Points on a hilly landscape, in no order, each with its height.
A ball rolls from a point to the lowest of its 2 nearest points, and stops where none of them is lower. Distance is the straight distance between rows; heights are no part of it.
j_194 (h 6.09): [ -7   1   6  19   9 -15  -8 -11   3  -6  -8   5   9   0   9 -18   0   0
  -8 -17  -2   4  15  -2  -6  15   8 -31   4 -11   3  -3  -3  16   8  18]
j_396 (h 3.15): [-22 -16  -7 -12 -14   1  15   6  -7  13   5  11   3  -1   1  -8 -10   0
  16  12   8  -6   8 -16  -6  14  -2  36  -9  25   4 -12  12 -24  35 -12]
j_812 (h 4.42): [ 13   9 -32  -6   0 -15 -11 -19 -18  -6  -7 -11  20 -10  -2  14 -23  12
   5  -5  -1  -3  13 -19   8  14   9 -15   8   8 -10   5 -13   3  12 -18]
j_160 (h 6.21): [ 15  16 -22  -9  17  12   8   1 -17  13  17 -11   7 -25 -14 -10 -14 -10
  -6  -8  -9  18  -9   3  -2 -22  15 -22  -7   9 -12   4   7  22  -3  -4]
j_504 (h 6.52): [-12 -14 -15 -19 -29   5 -20  -3  -1  -4  16   0   2  -5 -16  30   5  14
  12 -23  -7  -2   3 -15  23   6 -17  17  -7   7  14   2 -16 -18  24 -12]
j_46 (h 1.66): [-12   8 -11 -31  -7  24  18  16  -2  -4 -10  19  -6   1  -6  -1  -2   2
  22   1   8  22 -12   1  10 -14 -25  12   8 -25  -7   5 -16   7   1   9]
j_694 (h 0.80): [ -3 -10   8   1   8 -13 -20 -10   1  20   1  13   5 -12  10 -14  10  -2
 -36 -13   1   7   2 -13 -22   7  -4 -13 -22  16   8  -5  -5  -7  18  -2]
j_410 (h 4.73): [ -8  18   1  10  18  -3  20  -7 -15  19  -9   7   9   3   3   7  -7 -14
 -33   6  -4  21   4  -7 -10   8   2  -5 -20  14  -5   3  19 -23   8  -6]
j_910 (h 7.59): [  9 -12  14  -1   1 -16  -1 -16  -3  -4 -11 -17   4   1  11  -1   0   6
  -9  14   3 -21  -2   2  -1   0  21  -7  15   2   0   0  -5 -22 -18 -22]
j_18 (h 3.82): [  4 -20  10   5  14  14  -8   6  23   4  17  -6 -22   2  11 -11  17  -3
  -6  -9  -7  -6 -10  32  -2 -14   2  -2 -22   8   1 -15  10  -3 -31  11]
j_67 (h 5.77): [ 19  20 -13  32  -9  -9   0 -13 -19 -27 -20 -12   3  12 -11  21 -22   2
   9  15  -2 -21   4  12  23   5  -1 -21  26  -6 -10  16   3   9 -29  -3]
j_852 (h 3.55): [  6   5  16   5   1  -2  -3   3   4  -8  -8 -15  -4  16   4  40  18  -5
  -9  -1 -10  -8   5   9  15   2  -4   2  -3 -11   0  13   9 -34 -26  -1]
j_974 (h 3.98): [-17 -15  17 -11  33   5  -3  14   9 -14  -3   7   1   2   8 -36 -15 -20
  14  19  21  -6 -25 -13  -3 -11  16  12  26 -25  18  -4  -2  11  -7 -10]
j_730 (h 7.36): [  5   3 -31  -1  -5  18  12   3 -11 -11  -2   3   4  -2  -7  11 -18   4
  37 -18  -1  14  -1  13  41  -3 -14   1   1  -4 -10  -5 -14  17  10   3]
j_718 (h 1.84): [ 10   3 -10 -10 -33   9 -13  14   2  -1   8  -3 -11   1 -19  20  24   5
  -5 -20 -11   9   6   7   9  -4 -29  -7  -7  -6  -1  16 -16  16  -1  15]
j_779 (h 3.76): [-10  -9   0  -8  10  -9 -13  -7  -6 -23  -6   1  10   8   7  29  -9  -6
  -3 -16   2  -7 -11   2  35  18  15  -2   4 -11   0   9  -3 -33 -14 -26]
j_947 (h 3.73): [ 21  12  -1  14   2   5   8   0  -5  -2 -15 -20  -5   8   9  10  -3   0
  -6  -4 -10  -5  -4  27   7  -6  14 -24   1 -19 -16   1  -3   2 -31   8]
j_923 (h 2.52): [ -6  -5   3   8  24   0 -22   3  13 -15  15   2 -11   2  -5  -4  -7 -15
   6 -21   7   1   0   7  12   1   2  -2 -14   0   9  -5  14   6   3  -2]
j_101 (h 4.84): [ 12  27 -11 -15 -14  -1   3   7 -11  24  14  -6   3 -19 -15   1   7   1
 -17  20  -1  19  10 -21 -22 -12 -15   4 -14  17   4  11  -9  26  18   1]
j_169 (h 6.36): [  2  -4  -1  12  -1 -11  -1   4   2 -17   1  -5   3  -4 -17 -12 -11   2
  23   9  10  -6  10  -7  16  -7  -2   3  20   5  12   7   3  27   5 -12]
j_734 (h 5.20): [  7 -12  -7   2 -27   7  32 -14 -17  -1 -18   8   7  16  10  25 -13   4
  16  27  -1  -7  -5  13  18  18   6  23  14  -5 -21  -3   4 -31 -14  -1]
j_823 (h 3.65): [-10  -7  16  -9  23  14  18   4   9  18 -13  21   8  14  29 -22  -3 -15
 -11   8   7  20 -27   8 -15  -7  10   5 -13 -21   1  -6   3 -16 -12  11]
j_839 (h 7.20): [ -3   5 -30  16 -16  12   3   9   0 -15   1   5  -2   6  -4  19 -14   0
  31 -30 -14  15  17  16  35  20 -20 -12 -14  -3 -10  -1  -6  13   7  14]
j_404 (h 3.66): [  9  -1 -26 -26 -10  15  -9   8   2  24  28  -7 -11 -22 -25 -11   1   2
   9 -12  -5  12  -1   0   2 -24 -10   3 -11  24  10   3 -10  36  16  -6]
j_523 (h 3.61): [ -7   7   3 -13  -5 -19   3  -7 -11  10 -14   3  18  -2   9   2  -4   8
 -11   9   5  17   6 -21 -10  11   5  -1   8  -7  -5   7  -6 -14  22  -3]
j_726 (h 4.36): [  4  -7  10  16  20   7  -2  -3  26  -4  18  -7 -24   7   9 -10   9 -11
   3 -11   2 -12   4  34  10 -14   1   4 -39  25  -6 -18  27 -15 -23  11]
j_401 (h 6.14): [ -3  -3  -5  10   8 -11 -18   4  -5 -42  -6   2   7   9  -9  10 -21  -3
  21  -1   8  -8   6  -8  37   9  -5  -1  25 -11   6   5  -4  15   6 -14]
j_350 (h 6.27): [ -7  -8  -7 -10 -27  -1 -23  -6   5   5  19  -2  -4  -8 -22  10  21  15
  -8 -23 -12  -3  12  -6  12  17 -12   8 -23  28   5  -4   2 -10  16   1]
j_14 (h 2.64): [ -1  -9  -7  18  -3   5 -11 -14  18 -12   8   7 -11   2   7  19  19   4
 -14 -32 -18  -3   7  25  14  16  -8 -11 -36  11 -22 -10   5 -26 -10  15]
j_691 (h 1.44): [ 10 -12  20  24 -12   4  23  -9  20  10 -15   8   9  25  19  22  31  -2
 -16   8 -17   9   5   1 -19  12  -7   2  -9 -15 -11  -8  -2 -28 -21  26]
j_659 (h 5.45): [ 12  -9  12  14 -10 -20 -29  -1  -3 -20   2 -27  -6  -4 -11  11   1   4
  -6 -11   8 -29   2  -8   3   7  -5 -11  27   5  15  18  -7   1 -16 -15]
j_846 (h 5.99): [ -4  -7  12   0  -9  -7 -36   0  15  -7  20 -14  -1 -13 -18  12  16   1
   0 -26  -1 -20  10 -15   1   9  -9  12 -13  17  21   5  10   0   8 -10]
j_598 (h 7.40): [ 16  -6   0   5  14 -22 -10 -22  -8  -7   0 -18  -7  -5   0   2 -12  15
  -4  -7   3 -29  -4  20   2   3  35 -12   6   9 -13  -2 -10 -15 -10 -21]
j_461 (h 7.18): [  1 -10  -6 -12  12 -10 -20 -10  -3 -11  17 -11   1 -16   2  -2 -14   6
   3 -25  10 -25   1   0  13   7  29  -7   1  23   0  -4   1 -16   6 -27]
j_591 (h 6.96): [ 11 -26  -9 -16  -3  -3 -28 -11  -1  -5  19 -10  -4 -24  -5 -13  -6  19
  10 -33   6 -25  -7  -3   2   2  17  -1   8  17  10  -2 -19   9  10 -25]
j_379 (h 5.72): [  8  -8  13   9 -14 -14 -37  -6  21 -19  19 -26 -13  -8 -21  13  15   7
   0 -26  -1 -37  12   5   9   4 -10  -1   2  13  15   9  -4  -5 -11  -7]
j_633 (h 8.09): [ -2   0  19  14  -2  -5  20   4   4  15   4 -13  -5   7  -7   5   4  -2
  -1  30  -6 -16   9   2 -18  -5   7  21  -7  18   5  -4  23 -22  -8  -3]
j_215 (h 6.48): [ 10  -2   3 -24 -12  -3 -16   5 -10  15  16 -22  -4 -25 -16  -7  -2   8
  -1  11   1 -11  -2 -18 -14 -21  11  12  15  24  17   5  -8  14   7 -18]
j_799 (h 1.91): [  0   4 -16  15  -5  -5  12  -7   6  12   5   3 -10   1  -2 -21   7  17
   7  -6 -11   1  19  13 -17   9  -8 -13 -12  17  -8 -12   6  24  15  22]
j_303 (h 2.21): [  6 -23  17  19 -13  -3  11 -11  16  -3 -17   3   8  30  24  25  20  -3
   4  11  -9 -13   1   4  -4  17  -6   8  -1 -23 -10  -9  -3 -44 -15  15]
j_366 (h 1.43): [ -3  16  -7 -24 -11  17  19  11   4  20   9  20 -12 -10  -5 -23   5  12
  11   5   6  26 -16  -6  -3 -17 -24  14   2 -23 -11   0 -15  27  17  25]
j_306 (h 4.43): [ -4 -20   9 -13  29   5 -23   4  -3 -39   5   3   6  -3  -6 -15 -19 -15
  12   0  25 -13 -24 -15  18  -7  11  -4  33 -24  21   2 -10  14  -6 -18]
j_644 (h 4.71): [ -7  14 -16  16  10 -22 -11 -16 -21  -9  -5  -4  23  -5   1  12 -15   6
   2  -6   3  -6  18 -25   7  22  24 -14   1  11  -1   4   0  -4  27 -16]
j_716 (h 2.91): [ -8  17  21 -18   5  -7   4  17  -1   8  -9   8   9  -2   6 -24   1  -3
   7  28  21  13  -9 -31 -25  -7  -7  20  22 -22  10  15  -7  34  12  -1]
j_418 (h 1.58): [ -3 -22  14  -4   8 -11 -34 -22  22  11   6  10   0  -6   8 -17  20   4
 -39 -14  -8  -1  -9   2 -21  16   3 -14 -18   7   9  -3  -5  -8  -3   6]
j_241 (h 3.19): [  8   3  -5 -19 -11   6 -12  -3  15  13   7  23  -7  -8   9  -4  37   3
 -32   1 -11  19  -9   4 -26  -4 -19  -3 -14  -4  -5   1 -16  17  -5  23]
j_368 (h 2.41): [  3  -2  18  17   3  14  21   3  10  20  -2   4  -5  22  14   7  27  -8
 -18  12 -18  12  -4  14 -24  -5 -11  -4 -21   4  -4  -4  14 -20 -23  18]
j_599 (h 6.73): [  3   0 -25 -21 -15  12 -16   4 -15 -11   5 -10   6  -9 -21  31  -9   2
  13 -14   0   8   4 -15  27   3 -14   5  -1   4   4   7  -7  -7  16 -18]
j_126 (h 2.92): [ -6  -5  16  -2  -6   2   2   3  15 -15 -19   1   7  26  15  29  16  -7
  -2  -3  -5   4   3  -5  16  19 -11   6   7 -27   4   3  -3 -37 -21   4]
j_614 (h 8.48): [ -5 -16  22   9 -27 -20   9  -6   2   1 -11   6   8  16   6  -4  10   4
  10  18   0 -14  15  -4 -15  12  -3  19  20   0   2  -5  -5 -14   7   4]
j_391 (h 2.53): [  5  -7 -10 -18   0   8   4   0 -29 -11 -12  -8  11   0  -6  16 -24  -4
  -1  16   8  -3 -12  -4  18  -9   5  12  18  -6  -6  13   1  -8 -18 -27]
j_670 (h 6.29): [ -7   4   2  32  28 -15  10   3   2 -13 -18   6   1  12  15 -26 -12   1
   3  -8   7   0   9   7  -3   8  19 -33   4  -8  -5 -11   2  25  13  17]
j_132 (h 3.48): [-11   0  22  -7  11 -10 -10   5   2 -11  -6  14   7   6   1 -35  -6  -3
  17  19  24  -5 -10 -25  -5  -4   2  12  32 -29  22   4  -6  21  18  -1]
j_439 (h 5.28): [  8  38 -10  30  20 -14  -5 -10 -12 -12  -6 -22  11   0 -13  17 -21  -3
   1  -1 -15 -13  10   0  10  11  15 -34  -1  -2  -6  -1  20   7  -6   4]
j_581 (h 3.83): [-11   3 -19  -8 -25   3  16   1 -11  20   9  -2   1  -7  -6  20  -8   6
  14   1  -6   6  18  -8   0  -1 -10  24 -17  27   1  -7   8 -11  30  -5]
j_876 (h 4.72): [ 22  -5 -18  -8 -34  11  17   3  -2  11  13 -15 -15  -9 -19   8   4  23
  18  20  -2 -14  12  13  -2 -17   5  19  20  25   1   3   2   4  -3  -6]
j_708 (h 4.88): [ -2 -19   4  -1  11   2  17   0   1 -11 -15  17  -4  12  33 -26  -9  12
  17   2   7   5  -7  21   5  -1  19  -5  21 -27 -15 -13 -13  -2 -14   9]
j_840 (h 4.37): [  0  21 -12  -6 -18   1  11   3  -7  25  10 -10  -3  -2 -15  16   3  -1
 -14   9 -17  13  11  -8 -17   3  -6  12 -20  31  -2   2  12  -1  17  -2]
j_120 (h 4.44): [ -2 -25   2  -5  -4   7  11  -5   4  -3  -9   3 -15   3  18 -18  -6  14
  31   3   6 -20  -3  25   5  -8  13  11  18  -1 -13  -7  -6   3  -9   2]
j_400 (h 0.63): [ -1  14   5 -16  -6   4  34  21  -8   5 -17  21   5   7   6  -3  -4   1
  13  20  13  23 -10  -3   1 -17 -16  18  15 -42 -11  10 -12   2  -1   4]
j_174 (h 3.64): [  2  10  -1   3  -7   0   2  -3   4  10 -13  17  -3   3  10 -11  24   1
 -21   0 -10  28  -1  13 -16   3 -18 -15 -13 -19 -10  -3 -10  24  -3  35]
j_580 (h 3.16): [ 11   9  -4  14 -16  -2   5  -3  -4  -5  -2 -23  -3   3 -13  23   6  10
  -2  -7 -13 -17  12  17  16   1  -2  -6  -3   6  -5   5   0  -6 -23   5]
j_639 (h 7.81): [  6  -5  14 -14   7 -10  12   0   0  10  -9 -15   2   5   5  -4   5  -4
 -12  29   4 -19  -4   2 -16 -16  27  18  12  11   4  -2   7 -19 -18 -16]
j_579 (h 6.53): [-19  -5  13  20  24  -5   6  18  10 -14  -9  19   6  19  14 -24 -18  -8
  19   9  14   0   8   4   4   2  13  -6  14 -15   3 -18  10  15  14  13]
j_843 (h 2.42): [-15  11   4 -33 -13  11 -21  10   3  13  22  13   2 -12 -17   1  15  -8
 -14   0  -2  18 -22 -28 -20   2 -19  25 -13   5  19   6 -20   6  24  -1]
j_255 (h 7.02): [-12   5 -27  17   7   5   8  -2  -2 -11   5  18   1   1   3   3 -15  -4
   9 -30  -6  18   9  13  31  19  -6 -16 -29   9  -9 -11   6  -1  21  11]
j_744 (h 2.50): [-24 -17  -5 -15   3  -1  -2   2   0   6   7  18   4  -2   2 -15 -18   2
  19   0  11   3   6 -15   1   7   6  19  -2   7   6 -12   4  -2  30 -11]
j_723 (h 5.46): [  3   8   0  14  36  -4  14  -3  -1   3  -5  -8  -5  -1   3 -21 -16  -6
   3   4   7 -10   4  14 -10  -7  28 -16  -7  20  -6 -16  25  -2  -4  -6]
j_641 (h 2.89): [  3 -18  16   7   9   2 -21  -8  26 -11  -4   3  -4  13  21  -8  11   5
  -7 -29  -1  -4  -3  10   3   5   4 -20  -4 -22   3  -4 -14 -12 -21   9]
j_819 (h 2.80): [ -3   7   6 -23   5  22  25   8   0  22  -8  14  -3   8  23  -8  13  -3
 -22   4   3  28 -25   8 -19 -20   9   4  -7 -24 -10  -6 -16  -9 -15  10]
j_163 (h 8.62): [-20 -24  20  12 -12 -21  13  -7   2  -7 -14  21  16  15  17  -2   0   2
   8  17   8  -7   3 -19 -10  27   4  19  11 -12   1  -9   0 -24  15   0]
j_711 (h 6.77): [  7   8 -30   7  22  16   5  13 -11  -6   5  -4  -4  -8  -2   9 -21  -8
  14 -37  -5  11   0  24  37   1  11 -25 -21  10 -13  -7  15   8  -1  -4]
j_938 (h 5.83): [ -4  20   5  14  22 -12 -13  -7  -5  -3   0   8  12 -10  -1  -7  -4 -17
 -20  -9   1  19   7 -13  -4  10   3 -25 -11   0   8   2  17  23  20   6]
j_674 (h 5.18): [ -8  10   4   7  32   5  12  11 -10  20  -3   6  -1  -2   4  -1 -14 -19
 -24  13   2  18 -11   3 -13 -14   3   4 -28  17   2  -9  22 -14   2  -8]
j_545 (h 2.46): [-10  -5   9 -23   2  -7 -23   1  -6   7  13  -7  12 -10  -3  18  -1 -12
 -22 -13  -4   7 -10 -24  -4   7   8  11  -6   4  14   7  -1 -19  13 -27]
j_780 (h 2.49): [ 17   8  -7 -12 -28  18   6   9  -7   3   0  -7 -10  -2 -14  23  13  11
  -8  -3  -5   2   8  15   2 -10 -12  -3  -5   0  -6  15  -6  -1  -8   5]
j_42 (h 3.23): [  2 -10  -2 -22  -3   0 -19  -5 -18 -18   2  -8   8 -12  -2  33  -7   0
 -12  -6   7 -14 -17 -12  26   3   8  12  19  -6  -1  19  -5 -28 -15 -34]
j_987 (h 5.30): [ 23  18 -22   5 -27  -4  30  -7 -19  -1  -9 -16   7   4 -14  11 -14  15
  17  43  -4 -17  12   8   7 -18  -9   3  27   3 -13  15  -4  17 -27   1]
j_289 (h 3.92): [ -5 -23   5  -5 -20  19  12  10  12   6   1   9 -18   3   8 -22  11  11
  20   9   2  -8  -4  12 -11 -10   1  22  17  -7   0 -12 -11   2   9  13]
j_557 (h 3.25): [ -6  -9   6  11  10  -2 -20  -6  23 -20   0  10  -8  14  15  17  14  -7
 -12 -41  -7   8  -5  17  27  18  -4 -11 -25 -14  -7 -12   0 -19 -24  15]
j_107 (h 1.85): [-11   1  15 -10  -6  -4 -28   7   4 -14   2  -3   7   5  -6   6  10  -5
   0  -7   0  10   4 -25  -1  12 -20   6   9 -19  20  15  -4   8  14   1]
j_983 (h 6.18): [  6  -4  -1   0  -8 -24  -8 -14 -12  13  13 -21   2 -15  -6 -12  -6  14
   2  13   2 -27  12 -15 -17   0  19   0   8  34  12  -1   5  -1  11 -20]
j_466 (h 1.80): [ -3  -3  -8   3  17  -5 -14 -10   4  24  -8  35  -2 -31   9 -19  16 -16
 -40  -6  -3  20 -22   5 -23   1 -17 -18 -16  15  -2  -9   0  11  14  11]
j_513 (h 8.32): [ -3  -6  28  17 -22 -13  14   4  17  13  -5  -1   3  22   5   7  17   3
   1  28  -1 -19  21  -5 -32   3  -8  24   4   8   5  -3   9 -12   4  11]
j_165 (h 1.77): [  8   8   4 -28  -6   9  16   9  -3  11 -14   5   1  -6   8  -4  10   6
 -11  16  10  15 -17  -8 -16 -23   1   6  21 -32  -3  12 -24  -1 -15   6]
j_294 (h 1.14): [ -1  10  -4 -20 -17   6 -24   9  -4  -9   2   6   5  -6 -19  21  17  -5
 -13 -14 -10  25  -2 -18   2   8 -32  -6  -7 -19  10  16 -13  16   7   6]
j_547 (h 4.23): [ 11   2 -20  -8 -24  18  17  17   1  25  23  -8 -20 -13 -23  -4   7  16
  11   9 -11  -4   8  13  -7 -32  -3  15  -7  30   0   0  -5  16   6   2]
j_238 (h 3.20): [-13  -9  -1  -4  -2   8  -3  15   7 -13   1  -1 -13   7  -3   8  -3  -4
  17 -17   1   2   3  12  15  -4  -1  15  -6  -6   4  -9   7  -4  -8  -1]
j_188 (h 1.64): [-24 -14  18  -7  22   1 -25   6  11  -7  13   7   4 -10  -3 -19  -8 -10
   8  -4  10  -9  -7 -20   4   5  15  13  -5   2  23  -3  15   2  18 -13]
j_96 (h 1.88): [-11 -11  -3  24   3   1  -3 -12  11   5   7  10 -11   7   5   5   3  -4
 -16 -15  -7   3   8  13  -1  15  -8   0 -42  30  -7 -20  10 -28   9  13]
j_508 (h 4.34): [ -2  -7  23  32  -2  -6   0   6  25  -5  -3 -15 -15  17   1  -7   3  -2
  26  10  -7 -13  22  18  -5   1  -9   5   1   2   2  -8  21  12 -11  17]
j_709 (h 6.61): [-18  -4   9  25  23 -13  -8  16   8 -21   8   3  -1   8  -1 -26 -15 -13
  30  11  12 -14  13  -4  16   1   3   6  15   0  14  -9  18  28  19  -2]
j_72 (h 4.29): [ 19   1  -6  -8   7  10  10  -9  -7   4 -12  -2  -5  -5  20  -7   9   9
 -14 -13  -8   5 -17  20  -6   2  29 -26  -5  -9 -22  -4 -15  -7 -21  11]
j_480 (h 2.45): [-10   3  24  -4 -15 -17 -20   8  -2 -12 -11  -2  15   8  -9  23  16  -9
  -7  14   4   1   4 -34   4  10 -22  18  24 -25  18  22  -8  -7  -4  -4]
j_927 (h 5.05): [-10  11   4  26  -1 -17  21  -7  -1  -2 -18  -7  17  19  -3  16  -5   4
  -1  13 -13 -10  18  -2  -8  23  -2 -13  -6   6  -8 -11  25 -21   5  12]
j_226 (h 6.72): [ 20 -13 -13 -21 -15   4 -30   2 -12  -6  19 -25  -7 -32 -11 -11  -2  14
  10  -3   5 -21  -4 -13   3 -24   7   1  26  13  15  11 -22  18   3 -23]
j_698 (h 4.79): [  4 -14  20  -4  24  -8 -24  -6   0 -30   5 -11  -1  -8  -3  -5 -10 -13
   5   0  23 -21 -20   4  18 -12  21   1  27  -9  16   6  -1   4 -24 -27]
j_972 (h 2.12): [-10  14   9 -15  -3   8  10  10  14  18   4  15 -10  -5   0 -42   6   6
  15  15  15  16 -15 -20 -20  -6 -22  17   2 -22   7   2  -8  25  24  19]
j_746 (h 5.12): [  4  -1  -2  11   5  -5  19 -13 -10  -8 -32  17  10   9  31 -14 -17  12
  10   4   8   7  -6  11  -1  13  23 -27  17 -26 -24 -11 -11 -12   3  13]
j_848 (h 5.87): [ 18  12  -9   9  19   0 -12   3  -9  -4  22 -28  -5 -23 -26  -7 -10 -11
   2 -12  -7  -2   1  18   3 -20  14 -23   0  12   2   9  12  36 -17  -8]
j_479 (h 7.54): [ -2 -15 -32 -19  -9  20   1   5 -13 -21   4   4  -2  -8  -9  -8 -20   9
  40  -6  10  -3 -13   1  35 -17 -20   9  24  -3  -6   7 -16  14   8 -17]
j_5 (h 3.39): [ -5   1  25   6   5  19  37  17  17  25  -6   6   2  28  10  13  12 -12
  -4  27  -5  12 -14   9 -23 -11  -4  21  -7 -13  -9 -14   9 -19 -18   4]
j_775 (h 5.16): [  6  28   8  -9  -8 -13 -19   5  -6  15  15 -10   8 -12 -16   0   9  -9
 -22   9  -5  16   9 -38 -27  -2 -14   7  -7  15  14  22   3  25  16   2]
j_43 (h 2.65): [ -5  -2 -24   2 -13  12  27   3   1  18  11  16 -15  -6  -1 -34   1  16
  26  -8   0  11  11  19 -10  -9  -9   3 -12  12 -14 -21  -6  11  30  23]
j_904 (h 4.75): [ 13   9  -3 -14  14   6  19  -9 -14   0 -32  11   6   1  22  -2  -4  11
 -14  -8   6  14  -7   9   0  13  27 -27   4 -31 -18   0 -11 -16 -12  10]
j_728 (h 1.13): [ -8   3  -7  29   6  -8   0 -14   6   5   9   0  -4   1  -9  -1   2   3
 -12  -5 -10  -4  20  18  -7  10  -7 -13 -27  32  -7 -15  22  -2  10  16]
j_592 (h 5.17): [ 18 -10  13   2   8  -1 -34   0   9 -25  11 -23  -6  -7  -9  -4   9  -8
  -1  -8  11 -27  -9   8   9 -12  -6 -17  32 -12  14  16  -6  11 -26 -11]
j_104 (h 2.90): [-21 -23  13  -9  33  11 -20  -7  21   1   7  20  -7  -1  20 -27   0 -13
 -16 -20  16   2 -23  -8 -15  -3  18  -8  -6 -10  16 -18 -12  -5   2   4]
j_329 (h 5.56): [ -2  23  10   9  17 -11 -11  10  -6   7  12  -7  10  -3 -12 -11   1 -29
 -23  -3   0  18  -2 -15 -10  -5  -6  -7  -9   6  16  11  18  21   9  -3]
j_571 (h 3.14): [ -3  18   7 -14  -3  -9  -4   7 -16   9   6 -13  12  -2  -3  32   1 -17
 -27   0  -5  11  -4 -27   4  11   1  13 -14   5   4  14   7 -27   7 -25]
j_535 (h 3.38): [ -3 -10  -6   0 -26  21  26  16  13   2   3  10 -21   5   7  -9  11  18
  30   2 -10   5   6  16  -3 -11 -14  15  -3  -5 -11  -9  -1   8  14  25]
j_526 (h 4.68): [  8  10   6  -1 -25   6  36   6  -5   9 -15   7   6  14   8  33   9   8
  -1  22  -9   4   7   4  -9  10  -4  22   8  -5 -16   7   0 -24  -6   5]
j_660 (h 3.09): [ -8   6 -13 -33 -15  23 -11  13   2  25  33  10 -10 -20 -19 -13  11   1
  -1  -5  -5  17 -11 -17 -11 -10 -18  28 -17  19  12   4 -11  29  24  -3]
j_912 (h 2.58): [ -5  14 -11 -17   6  13  -6   6   4  26   5  28 -12 -21   6 -25  18  -4
 -33  -1  -5  22 -23   9 -30  -7 -18   1 -12  15   0  -2 -16  24   4  16]
j_529 (h 4.98): [  6   4   3  15  27   3   6   3   8   3  11 -16 -19  -8  -1 -11  -7 -12
   6 -10   6 -12   7  29   3 -18  20  -8 -26  33  -7 -15  33   6 -12  -6]
j_171 (h 3.44): [-13 -15   8  -2  41  10  -2  -3  13  -1  -9  27   4   8  31 -31  -3 -14
 -12 -10  11  15 -16   1  -5   0  18 -17  -9 -22   7 -17  -1 -10  -6   6]
j_108 (h 6.50): [ 17  20 -40   2  16  13   8   0 -16   2   9  -9  10 -23 -10   6 -32 -11
  20 -23 -11  22   3   1  18  -5   7 -34  -9  15 -13   3   9  24  17 -10]
j_917 (h 3.06): [ -2   8   7 -23 -12  -9  -5  -4 -15  -5 -18  11  19   9   9  18   7   2
 -16  16  14   7  -3 -29  -2  11  -8   9  24 -26   6  16 -15 -21   0  -7]
j_946 (h 1.65): [-16  -9  10 -34  -7  11 -25  -5   8  12  16  -4   1 -13  -5  -6  12  -1
 -24 -11   7   0 -15 -25 -15   6  -3  16  -6  -6  16   6 -20 -10  10 -13]
j_162 (h 4.70): [ -9  -8  10  40   6 -18   5  -9  16 -21 -10  -4  -3  27   1   5   3   0
  17   5  -4 -17  21  11   0  14  -1  -2   0   5  -2 -17  15  -6  -6  14]
j_199 (h 2.25): [-10 -30   9 -12  11   7 -31 -10  22   1  13  16  -7  -3  11 -16  15  -8
 -15 -27  -1  -1 -18   1 -10   7   2  -7 -15  -9   3  -6 -15  -1 -12  14]
j_32 (h 4.04): [  9  17 -18 -16 -13  -5  10  -9 -19   8 -13  -2  10 -17   6   8  -1  19
  -5  -2  -6  10   6 -22  -4   4  -2 -10  -1  -2 -10   8 -11   1  17  -5]
j_478 (h 5.54): [ 17  23   2  24  27  -7  -4  -2 -12 -13   6 -24   3 -10 -21  10  -6 -10
  -5   0  -9  -9   8   5   4  -6  15 -29  -1  -3  -3   3  24  15 -23 -13]
j_562 (h 5.96): [  5   6 -19  30  -8  -7  -2 -11 -12 -38  -2  -8  10  10 -18  20 -24  -6
  20   4   4 -13  10   4  47   8  -9  -8  24  -6  -3  15  -2  21 -10 -15]
j_642 (h 3.81): [ -7  -8  10  12   1  11  12  22  14  -3   6  -7 -17   8 -14  -4   3  -7
  24   3   2  -8   4  29  13 -16 -10  10   2  -5   1  -4  18  11 -16   8]
j_568 (h 4.21): [ -5  25   4  -1   6 -13  29  -6 -22  24 -23   9  18   6  11   2 -12  -6
 -22  17   3  14  -2 -24 -26  10  13   0  -6   7 -13   6   6 -26  13 -10]
j_268 (h 4.05): [ -8   2   7  11  12  10   6   4  13  -1  -5  31   1  15  19 -13  21 -14
 -13  -8  -3  28  -8  15  -6   4 -16 -16 -16 -24 -12  -6  -1  11  -5  32]
j_564 (h 3.26): [  6 -17  16   7  -8  10  -4  -2  23  15   8   0 -20   4  -1   0  29   5
 -18  -4 -16  -3   2  18 -15  -8  -3   0 -18   8  -3  -4   2  -4 -22  12]
j_352 (h 5.07): [ 20   1 -22   9 -29   0  31  -7 -10   5  -5 -15 -10   1 -18  -2 -18  20
  25  31  -4 -25  10  13  10 -21  -6  14  25  19  -4   3  -3  22  -5   5]
j_394 (h 1.73): [  5  11  -9 -18   1  11  24  15 -25  -5 -21   6  17  -1   6   8 -25  -2
   8  32  11  15 -12  -2  19 -14  -4  17  17 -24 -10  19  -2  -1 -11  -9]
j_251 (h 5.84): [ 10   0  10  15  19 -14   0 -14  -4  19  -4 -14  -3  -5   9 -27 -11  11
  -1  14   6 -25   6   2 -27  -8  25 -15  -1  31   0 -12  12   0   2  -5]
j_860 (h 5.02): [ -4  25 -12  32   6 -26   6 -20  -9  -4  -9 -13  16   8  -2  11 -16   7
   7   7 -16 -17  25 -12  -4  26   3 -26  -4  11   4  -6  15  -4  13   5]
j_468 (h 5.53): [ 16  15  -6  11 -26  -5   9  -5 -25 -17 -12 -12  11  10 -13  19 -16   2
   5  37   6 -11   5   0  17 -11 -22   1  35  -9  -9  26   1  12 -24  -4]
j_279 (h 4.10): [  3   7  10  -7 -12  14  37  14   6  20 -17   7   0  19   9  18  13   1
 -10  30  -5   6 -11   0 -24  -8   6  26   7 -10  -4   1  -5 -26 -13  -6]

Call two points neighbours if one is among the 2 nearest of the other. Go from one point of each pair to the other, from neighbour to neighbour, staying as low as possible. Name the highest point that can't be avoided.
j_694 and j_728 -> j_557
j_294 and j_188 -> j_927
j_294 and j_946 -> j_410
j_400 and j_366 -> j_46
j_728 and j_366 -> j_823
j_294 and j_691 -> j_852
